Points on a hilly landscape, in no order, each with its height.
A ball rolls from a point to the lowest of its 4 nearest points, and stops where none of them is lower. Distance is the straight distance between rows; heights are no part of it.
Q849 height 7.1: [141 131  98 162  95 138  96 143 174 129 126 196]
Q181 height 42.4: [115 128 133 168 156  46  96 145 136 131 145 104]
Q55 height 49.3: [155 113 132 139 154 160 125  94 140 100 116 101]
Q859 height 58.0: [139 112  96  59 148 142 158 111  68 148 136 115]
Q988 height 45.5: [132 148  93  62 110 157 155 147  87 169 118 127]
Q377 height 45.7: [169 115 114 146 146 150 108 106 140 109 123 125]
Q550 height 18.5: [130 133 117 170  85 154 100 154 168 121 127 192]
Q15 height 49.2: [125 136 100  78  94 134 153 139  75 147 136 142]
Q44 height 51.3: [158 124 152 138 164 159 130  92 151 104 105 101]
Q22 height 11.5: [120 132 165 130 171  57 122 120 150 146 120 101]
Q685 height 34.9: [141 122 138 142 165 107 123  99 164 149  99 117]
Q190 height 46.0: [111 133 114 103  72 129 147 147  77 125 148 151]
Q354 height 62.1: [148 108 141 118 149 159 141  88 112  84 133  82]
Q421 height 49.8: [160 118 129 144 161 149 121  97 157 127 110 112]
Q735 height 36.9: [143 164 204 155 188  84 124 168 140  99 167 126]
Q110 height 25.1: [129 117  85 150 134  72  89 126 163 150 120 163]
Q803 height 54.9: [154 116 159 135 164 164 142  90 142  91 110  88]
Q648 height 74.2: [125 105 150  78 160 151 177  78  74 112 130  76]
Q612 height 37.7: [160 109 107 130 117 151 105 118 111  85 140 130]
Q322 height 24.7: [136 135 172 123 180  99 145 103 165 147  97 114]
Q391 height 41.9: [153 118  89 146 135 110  93 118 167 139 111 160]
Q394 height 27.8: [118 153 200 123 178  63 135 152 136 110 142 111]
Q703 height 52.0: [139 117 102  69 115 131 143 122  66 127 141 130]
Q321 height 27.7: [114 121  90 148 134  49  81 142 156 148 129 158]
Q68 height 43.8: [ 77 120 135 165  45 148 130 160 118 121 154 157]
Q323 height 14.3: [133 128 111 111  87 140 119 134  80  95 146 145]
Q684 height 23.1: [ 76 147  90 128  83 185 160 155 130 197 111 113]
Q24 height 28.8: [111 132  90 155 107  81  82 145 168 156 121 196]
Q153 height 14.9: [ 74 141  74 126  74 209 144 149 161 168 122  88]
Q983 height 24.6: [116 147 196 106 186  66 138 141 141 121 126 116]
Q236 height 47.2: [ 99 144 108  98  76 143 153 149  91 169 130 150]
Q214 height 68.0: [137  97 138  98 147 141 150  84  84  89 136  82]
Q468 height 40.2: [ 99 160  96 109  88 181 161 158 125 189 105 120]
Q565 height 37.0: [116 129 137 157 153  49 102 138 140 142 134 103]
Q122 height 29.2: [122 135 120 152  64 156 111 161 126  97 146 169]
Q794 height 58.1: [164 116 105 149 144 144 105 107 153 127 113 138]
Q888 height 46.2: [156 134 175 123 176 165 150  93 158 110  97 101]
Q154 height 28.1: [122 134 118 172  82 141 106 156 178 139 125 203]
Q183 height 54.7: [136 117 112 141 153  76 107 111 158 157 109 127]
Q116 height 17.1: [141 128  91 150 118 116  90 130 168 144 116 183]
Q252 height 13.5: [ 66 130 104 127  67 153 156 155 103 194 128 135]
Q128 height 22.3: [ 62 123 124 144  56 138 141 156 102 155 146 140]
Q431 height 31.2: [147 129 109 146  89 155 101 145 126  95 135 166]
Q683 height 73.6: [128  99 140  82 155 145 167  76  72 109 132  80]
Q417 height 15.0: [160 124  97 146 129 152  96 123 147 108 128 151]
Q70 height 39.9: [119 163  98  88  93 170 160 158 111 179 108 131]
Q872 height 28.3: [ 82 123 129 141  54 139 133 159 106 125 150 157]
Q913 height 30.4: [143 136 175 124 182 129 145  96 171 141  93 115]
Q152 height 30.0: [124 136 123 139  69 155 121 158 107  95 148 161]
Q78 height 34.1: [119 134 165 148 166  53 116 142 138 140 130  94]
Q853 height 68.2: [128 141 181 168 170  62 114 161 133 117 158  98]
Q970 height 64.6: [145 121 179 121 166 163 148  80 134  81 115  79]
Q816 height 32.4: [139 165 203 134 197  86 135 171 134  84 168 136]
Q375 height 63.8: [145 102 124 105 137 148 133  98  92  82 143  93]
Q41 height 67.8: [137 102 115  70 150 138 159  87  66 121 139  92]

Where does a ball stop that starts at each point below?
Q803 -> Q22
Q44 -> Q22
Q183 -> Q849
Q214 -> Q417
Q816 -> Q22
Q421 -> Q417
Q70 -> Q252
